Points on a hilly landscape, in no order, each with its height.
A ball rolls from a point to the lowest of its 2 nearest points, and stops where none of them is lower. Distance is the straight distance between rows; heights are no part of it.
rim: [117, 167, 120, 125, 159, 120, 108,  87, 154, 129, 106,  97,  63, 117, 102,
 132, 101, 126, 144, 158, 114]  height 443
Zuf: [130, 107, 129, 146, 104, 142, 141, 121,  86, 114, 149, 146, 181, 166, 147,
 122, 162, 117, 105, 131, 119]  height 260
pozod: [129, 105, 114, 109, 114, 144, 137, 107, 163,  93, 119, 140,  91,  97, 133,
 124, 160, 118, 163, 116, 117]  height 504
tirar: [117,  87, 116, 115, 115, 137, 145, 135, 112, 102, 149, 135, 123, 153, 121,
 141, 160, 119, 137, 146,  93]  height 128
Kito: [153, 123, 124, 108, 160, 132, 126, 153, 135, 120, 127, 132, 154, 124, 136,
 143, 107, 169, 128, 101, 163]  height 472
rofi: [153, 104, 133,  96, 122, 183, 134, 134, 121, 106, 126, 114, 142, 142, 149,
 149, 148, 124, 126, 118, 113]  height 453
gosud: [125, 210, 132, 155, 172,  91,  89,  94, 126, 153, 147, 113, 112, 113, 123,
 109,  74, 158, 100, 148, 116]  height 552
gesi: [130,  89, 101,  97,  81, 142, 195, 146,  98,  78, 155, 145, 167, 125, 116,
 127, 127, 113, 170, 150, 111]  height 201
pege: [114, 147, 139, 101, 155, 114, 125, 142, 138, 120, 107, 119, 117,  95, 161,
 153, 140, 151, 140, 113, 132]  height 310
Vada: [122, 168, 133,  96, 177, 101, 125, 158, 132, 159, 119, 146, 133, 100, 140,
 108,  98, 155, 103, 105, 122]  height 394
Tud: [112,  94, 135, 132, 142, 119, 139, 140, 104, 125, 127, 133, 126, 172, 124,
 137, 161, 139, 117, 131, 111]  height 29
mure: [ 96, 101,  94, 108, 133, 111, 128,  90, 161,  82, 126, 117, 103, 130, 115,
 131, 136, 130, 163, 135, 138]  height 317
kor: [ 96, 139, 124, 125, 118, 145, 117, 116, 148, 122, 122, 139, 141, 140, 119,
 134, 152, 130, 121, 129, 120]  height 117
pena: [106,  91,  76, 106,  85, 137, 155, 125, 137, 102, 159, 138, 132, 129, 136,
 111, 166,  96, 172, 142, 121]  height 445
Ret: [ 97, 126, 123, 113, 156, 135, 111, 112, 178, 116, 113, 125,  87, 113, 105,
 101, 142, 130, 139, 135, 109]  height 307
bome: [110, 139, 101, 117, 146, 136, 122,  85, 148,  99,  95, 139,  65,  89, 124,
 129, 123, 133, 158, 123, 153]  height 571
Dafo: [131, 146, 157, 109, 138, 132, 137, 173, 135, 122, 114, 124, 126, 100, 161,
 148, 131, 143, 115,  99, 137]  height 248
kub: [111, 156, 113, 106, 172, 111, 104, 156, 149, 140, 127, 125, 117, 114, 133,
 113, 108, 147, 102, 116, 132]  height 351
pidev: [146, 122, 135, 147, 131, 116,  94, 126, 101, 151, 111, 128, 156, 128, 161,
 116, 140, 113,  68,  90, 130]  height 187
guvam: [115, 103, 106, 101, 111, 137, 134, 138, 139, 117, 127, 125, 124, 120, 144,
 139, 157, 129, 166, 115, 165]  height 406
Nalu: [131, 164, 111, 161, 150,  92, 110, 116, 170, 155, 108, 125,  88, 142, 128,
 114, 123, 132, 120, 174, 145]  height 632
paz: [150, 180, 130, 165, 158,  73, 113, 118, 156, 172, 106, 106,  87, 124, 120,
 116,  96, 129, 136, 196, 136]  height 613
Zez: [130,  84, 160, 146, 130, 133, 123, 130,  88, 147, 142, 141, 181, 140, 131,
 118, 146, 146, 107,  95, 147]  height 172
bok: [110, 165, 127, 161, 139, 119,  98,  99, 132, 125, 109, 136, 131, 165,  94,
 146, 130, 129, 115, 155, 108]  height 232
Regen: [140, 133, 141, 148, 157, 114, 104, 147,  96, 145, 114, 140, 163, 111, 166,
 113, 125, 143,  70,  99, 151]  height 116
buges: [146, 122, 165, 133, 113, 127, 124, 163, 102, 136, 131, 110, 178, 128, 148,
 140, 115, 117,  96,  79, 146]  height 238
Zozem: [123, 226, 135, 141, 161, 102, 110, 101, 141, 170, 140, 126,  90, 123, 128,
  96,  87, 150, 124, 159, 123]  height 573
Palo: [114,  93, 124, 116,  67, 173, 177, 158, 103, 116, 161, 122, 159, 136, 131,
 115, 144, 112, 122, 132, 111]  height 242
sesiv: [ 99, 139, 124, 141, 126, 107, 101, 115, 149, 141, 120, 108,  96, 111, 139,
 145, 148, 117, 119, 144, 105]  height 25
dofam: [110, 149, 111, 143, 110, 113, 119,  81, 155, 122, 106, 135, 119, 155,  97,
 146, 122, 118, 143, 168, 111]  height 288
rired: [128, 203, 126, 141, 173,  87, 112, 109, 132, 170, 127, 125,  74, 100, 113,
 110,  70, 143, 138, 188, 129]  height 592
dopug: [165,  95, 183, 167,  83, 146, 145, 169,  84, 121, 159, 109, 181, 140, 149,
 151, 114,  95, 120, 102, 152]  height 318
kefid: [138,  97, 125, 120,  69, 167, 155, 174, 107, 100, 191, 128, 148, 129, 129,
 142, 137, 106, 147, 120, 122]  height 265
Nusof: [166, 113, 143,  99, 149, 141, 147, 173, 139, 127, 127, 115, 144, 108, 129,
 147,  95, 153, 158,  95, 175]  height 458
fonav: [134,  82, 128, 115, 128, 153, 129, 161, 114, 121, 155, 139, 172, 148, 117,
 150, 144, 135, 155, 117, 145]  height 245
fune: [133, 121, 147, 167, 105, 123, 126, 107,  96, 128, 128, 151, 157, 163, 143,
 103, 173, 110,  86, 114, 103]  height 295
bezas: [131, 165, 154, 114, 156, 114, 136, 156, 126, 167, 140, 148, 146, 111, 153,
 105, 106, 165, 110,  94, 159]  height 421
fubo: [103, 152, 136, 179, 133, 101,  97, 107, 123, 172, 112, 114, 106, 128, 130,
 131, 147, 115, 102, 156, 119]  height 173
Letik: [155,  84, 124, 102,  80, 169, 193, 159, 106,  80, 146, 135, 160, 112, 122,
 127, 115,  96, 182, 146, 138]  height 220
dun: [146,  94, 124, 104, 117, 152, 154, 157, 129, 119, 113, 123, 140, 116, 137,
 153, 120, 138, 165, 108, 183]  height 436
bolu: [162,  82, 136, 144, 104, 149, 150, 152,  69, 109, 157, 133, 188, 153, 141,
 126, 142, 108, 117, 131, 119]  height 235
rago: [163,  84, 141, 127,  76, 166, 179, 174, 105, 110, 163, 123, 169, 131, 104,
 144,  92,  91, 181, 145, 136]  height 239
tane: [ 95, 115, 107, 137, 100, 126, 126, 104, 132, 115, 137, 116, 128, 140, 144,
 141, 160,  87, 137, 183,  94]  height 229
gifit: [109, 121,  97, 125, 139, 113, 125,  81, 158,  67, 106, 118,  87, 136, 113,
 119, 141,  99, 170, 166, 131]  height 389
Vuruk: [180, 112, 186, 154, 114, 145, 136, 177, 103, 138, 132, 106, 168, 122, 156,
 148,  93, 108, 109,  88, 160]  height 280
dutep: [132, 160,  99, 123, 172,  88,  85, 128, 155, 147, 130, 122, 100, 126, 118,
 125, 100, 135, 110, 138, 108]  height 268
tuze: [161,  89, 143, 108,  96, 168, 153, 168, 132, 115, 145, 117, 137, 128, 108,
 133, 107, 121, 153,  97, 133]  height 290
Nes: [121,  83,  92, 101,  77, 151, 159, 141, 119, 119, 154, 126, 145, 129, 139,
 133, 148, 104, 175, 127, 153]  height 431
Dule: [134, 136, 124,  91, 137, 135, 141, 149, 139, 166, 117, 133, 111, 111, 120,
 117, 120, 150, 124,  84, 130]  height 359
buzog: [129, 170, 135, 153, 159,  91, 100, 129, 111, 159, 111, 151, 113, 140, 140,
 116, 125, 140,  91, 111, 117]  height 198
mog: [ 91, 115, 124, 130, 125, 145, 129, 106, 170, 104, 119, 128, 121, 133, 108,
 108, 153, 121, 143, 156, 104]  height 207
Surut: [153, 109, 111,  90, 107, 172, 149, 126, 124,  97, 124, 137, 161, 144, 123,
 140, 129, 125, 136, 121, 126]  height 427
Fuzaz: [131,  92,  99,  91, 104, 153, 151, 107, 141, 103, 120, 138, 140, 128, 109,
 133, 129, 145, 128, 125, 139]  height 405
ponu: [125, 125, 127, 178, 112, 104,  94,  94, 121, 161, 128, 132, 135, 150, 118,
 122, 153,  98, 100, 154,  92]  height 258
Pive: [124,  99, 148, 127,  76, 155, 162, 149, 116, 128, 152, 114, 179, 136, 132,
 126, 137, 121, 108, 116, 140]  height 221
pok: [118, 137, 124, 140, 130, 137, 115, 107, 130, 153, 133, 136, 128, 135, 127,
 124, 146, 155, 110, 112, 131]  height 14
tonet: [118, 180, 110, 121, 164, 118, 126, 100, 150, 124, 116, 130,  52, 109, 106,
 126,  92, 157, 134, 138, 115]  height 481
safid: [ 96,  81,  83,  97, 112, 136, 139,  97, 145,  82, 131, 131, 128, 130, 102,
 131, 125, 130, 151, 136, 138]  height 372
bol: [110, 101, 108, 104,  95, 132, 170, 136,  99,  93, 138, 146, 167, 146, 122,
 137, 152, 116, 152, 155, 107]  height 180
gagu: [ 99, 123, 144, 130,  89, 144, 138, 137, 136, 115, 139, 140, 155, 136, 127,
 138, 156, 136, 114, 114, 125]  height 179
met: [143, 205, 151, 179, 151, 105, 101,  94, 119, 176, 103, 115,  96, 128,  99,
 120,  88, 122, 112, 169, 111]  height 508
Rulub: [148, 140, 162, 117, 148, 144, 137, 156, 125, 165, 138, 119, 148, 118, 153,
 109, 115, 159, 120,  75, 160]  height 439
kefu: [182,  79, 160, 138,  93, 173, 155, 172, 115, 127, 162, 121, 151, 129, 107,
 148,  90, 110, 164, 115, 149]  height 261
tamop: [116, 144, 112,  94, 149, 105, 144, 123, 153, 160, 113, 140,  91, 109, 115,
 119, 110, 162, 143, 104, 134]  height 395
Zulem: [131, 183, 131, 157, 152, 122,  86, 106, 144, 155, 115, 118,  92, 120,  90,
 133,  99, 124, 119, 169, 106]  height 486
tesaf: [151, 128, 127, 160, 139, 117,  78,  93, 109, 156, 123, 138, 139, 142, 140,
 115, 148, 110,  96, 108,  99]  height 274
Lop: [150, 157, 149, 156, 164,  98, 103, 129,  81, 142, 115, 157, 145, 118, 172,
  84, 113, 140,  69,  74, 138]  height 30
reke: [ 99, 113, 111, 137, 108, 103, 111, 111, 132, 129, 115, 116, 116, 126, 131,
 161, 148, 102, 110, 170, 100]  height 158
kel: [152, 116, 174, 110, 122, 142, 142, 169, 138, 114, 131, 108, 157, 126, 154,
 143, 132, 125, 122,  94, 135]  height 175
nuga: [114, 112, 130, 150, 149, 109, 131, 103, 128, 127, 121, 117, 114, 164, 127,
 134, 157, 145, 103, 163, 109]  height 144
numi: [154,  74, 156, 134, 120, 146, 138, 160,  87, 126, 143, 138, 187, 158, 119,
 130, 136, 123, 129, 105, 126]  height 211
vumal: [100, 130, 103, 132, 124, 112, 127,  80, 168, 103,  92, 115,  92, 141,  80,
 120, 117, 109, 154, 171, 123]  height 337
kunu: [108, 127, 113,  97, 145, 121, 122, 122, 143, 136, 117, 116, 118, 114, 148,
 135, 145, 140, 162, 121, 151]  height 369
gen: [129, 113, 148, 140, 143, 142, 117, 120, 106, 146, 143, 130, 149, 137, 140,
 131, 144, 161, 104,  96, 144]  height 113
zumil: [149, 120, 127, 110, 109, 149, 133, 126, 121, 128, 107, 119, 141, 135, 168,
 149, 157, 118, 106, 121, 114]  height 483
bomid: [111, 120, 115, 117, 123, 133, 136, 122, 144, 114,  97, 153,  74,  94, 138,
 141, 153, 120, 144, 131, 135]  height 538
Kuri: [125, 146, 101, 135, 148, 108, 106,  99, 168, 105,  98,  94,  66, 134,  76,
 119, 105, 104, 156, 168, 121]  height 390
vur: [132, 158, 119, 149, 150, 103,  92, 124, 139, 130, 118, 144, 110, 150, 113,
 150, 123, 142, 103, 136, 109]  height 146
Biv: [143, 216, 157, 189, 155,  70,  80,  94, 114, 165, 127, 115, 114, 121, 126,
 105,  83, 120,  97, 153, 118]  height 527
tep: [139, 116, 134, 100, 112, 167, 139, 143, 140, 141, 132, 123, 132, 114, 117,
 130, 118, 143, 129,  84, 138]  height 326
fasi: [101,  81, 107, 108,  98, 133, 146, 120, 146,  88, 147, 136, 102,  99, 127,
 114, 168,  95, 170, 129, 117]  height 469
filud: [105, 161, 130, 120, 160, 119, 127, 121, 140, 147, 130, 136,  72, 106, 118,
 127, 119, 171, 135, 123, 129]  height 437
sime: [129, 185, 142, 151, 176,  85, 107, 132,  99, 160, 128, 162, 130, 119, 162,
  80, 105, 147,  85, 107, 133]  height 119

Where does a ball stop that starts at each point below?
dun => kel
filud => Tud
pozod => kel
kefid => pok
rago => Tud

For each start below, name every point that the ball comes to, in order.
bomid => pozod fasi pena Nes guvam kunu pege Dafo kel
Nusof => dun guvam kunu pege Dafo kel
tonet => filud tamop Dule tep tuze kefu rago Letik gesi bol tirar Tud
